Points on a hilly landscape, in no order, each with its height.
A ball rolls from a point to the lowest of its 4 nearest points, and stops where none of them is lower. Distance is the straight distance between rows; heights are no part of it.
j_851 height 5.28: [ 84 177 119 124 126 151  91 140 162 113 112 121 140]
j_373 height 5.78: [177 147 168  80  95  84 143 131  94 183  91 165 146]
j_340 height 4.95: [196 121 169 135 156 140 111 120  45 108 166 125 118]
j_784 height 4.09: [120  92 118 101 130 109 168 133 129 175 121 127 132]
j_746 height 0.72: [ 65 121 125 139 131 133 137 148 169 129 138 121 104]
j_62 height 3.88: [102 181 131 112 142 158  80 121 162  99 130 117 160]
j_569 height 4.17: [110 107 101 167 117 114 190 143 144 122 136 125 103]
j_445 height 4.16: [ 97  56 104 170 122 102 194 131 162 110 152 148 130]
j_754 height 2.50: [ 50 146 151 123 112 144  89 140 185 122 145 132 137]
j_843 height 4.31: [130 106 122  92 111  97 166 126 118 184  94 137 136]
j_577 height 5.55: [160 125 140 107 132 120 142 150  94 164 126 104 120]
j_103 height 5.79: [ 92 142 120 120 134 138 126 156 156 123 132 102 106]
j_255 height 7.37: [173 128 168  71 142 110 139  84  97 159 116 143 155]
j_225 height 4.99: [169 127 145  95 103  93 152 144  99 193  90 148 139]
j_314 height 4.79: [133  98 133  81 156 130 147 127 124 162 136 102 139]
j_848 height 0.91: [ 52 146 132 147  99 163  80 130 185 154 130 143 196]
j_840 height 2.35: [154 166 112 122  79 145  69 161 103 106  98 122 112]
j_964 height 4.13: [158 101 110 173 117 104 211 129 132 129 117 126 109]
j_853 height 5.13: [ 87 131 108 197 104 118 162 120 184  69 142 144 120]
j_683 height 6.42: [199 131 162  95 134 119 123 143  72 154 138 124 146]
j_427 height 3.61: [113 104 151  54 115  96 145  87 122 160  90 163 138]
j_385 height 2.56: [163 176 125 121 129 161  58 113  85  72 125 122 133]
j_272 height 7.66: [109 125 138 102 153 141 125 136 144 124 149  96 114]
j_412 height 4.20: [187 146 173 137 111 165  82 130  48  73 152 137 105]
j_461 height 5.54: [152 116 138  94 176 131 136 111 107 141 148  99 132]
j_273 height 2.67: [130 151  61 177 104 164  94 155 149 140  88 143 178]
j_47 height 4.57: [176 142 151 118 130 143 109 151  78 114 147  98 108]
j_80 height 6.66: [144 137 135 101 152 137 125 138 109 123 148  92 112]
j_477 height 3.97: [113  73  93 153 124  98 195 131 135 151 119 143 123]
j_512 height 2.27: [ 59 137 135 130 124 135 115 146 180 121 141 121 117]
j_584 height 2.42: [145 162  92 119  99 164  53 143 109 111  93 129 172]
j_598 height 3.00: [115 181 133 111 162 153  80 102 148  84 143 114 142]
j_771 height 3.92: [ 83  63 104 130 135 102 165 139 148 161 133 149 132]
j_632 height 4.64: [139  86 143  93 192 130 137  67 140 141 142 129 151]
j_699 height 5.56: [ 98  87 133  95 154 128 145 135 153 148 148 107 133]
j_301 height 3.36: [174 168 154 114  99 157  74 146  75  93 136 116 107]
j_489 height 4.01: [ 64  42 105 162 126  84 148 134 162 144 161 169 132]
j_259 height 4.32: [145 109 105 178 115 113 205 122 158  92 134 121 106]
j_299 height 4.83: [142 124 146 132 209 144 128  77 120 127 153 110 124]
j_322 height 2.00: [156 131 113 158 109 114 163 160 115 155 118 110  89]
j_572 height 4.96: [147 151 146 126 183 146 110  97 113 103 159  99 123]
j_258 height 2.38: [ 87  65 136  62 120  87 115  88 151 151 104 175 137]
j_800 height 3.76: [182 120 136 130 107 108 142 174  89 172 116 124 109]
j_583 height 0.30: [ 27 129 147 172  89 132  89 124 184 133 150 150 145]
j_629 height 4.30: [123  95 138  61 137 104 147  95 129 170 110 143 149]
j_883 height 3.81: [165 146 137 134 106 129 128 171  96 144 129 102  92]
j_918 height 5.50: [119 159  90 186  95 129 152 119 182  72 106 144 125]
j_728 height 4.11: [115 167  90 196  98 136 130 136 172  93  95 144 135]
j_726 height 1.45: [133 175 114 113 127 159  74 128 128  94 123 114 134]
j_390 height 5.38: [153 107 150  81 175 119 143  63 118 152 122 137 158]
j_993 height 3.25: [173 161 148 134 120 168  65 105  60  66 133 133 124]
j_226 height 4.49: [136 127 108 172  98 125 185 117 176  58 134 129 114]
j_158 height 2.25: [132 176  93 135 106 144  80 157 133 112  92 124 124]
j_774 height 4.65: [181 122 138 126 100  91 173 143  96 185  89 152 128]
j_543 height 3.96: [122 148 100 169 117 122 156 154 138 116 111 117  90]
j_107 height 5.20: [ 76 169 107 155 113 137 114 146 174 125 111 129 134]
j_454 height 3.48: [ 56  73 122 138 127 113 139 150 165 143 152 127 113]
j_38 height 5.06: [179 140 147 154 185 141 113  97  61 116 160 115 109]
j_609 height 2.45: [130 173  82 167  95 140 107 148 139 115  91 127 123]
j_778 height 4.44: [ 46  95 126 189 107 111 139 138 178 112 166 155 117]
j_294 height 5.16: [155 151 140 168 190 146 100  89  63 110 158 124 101]
j_247 height 5.80: [191 131 152 104 149 129 125 136  81 138 150 103 129]
j_137 height 4.48: [120  74 148  63 161 119 134  88 137 150 124 153 155]

Where does a ball stop that starts at each point below?
j_477: j_746
j_247: j_726
j_853: j_726
j_572: j_258
j_226: j_322
j_225: j_322
j_489: j_746
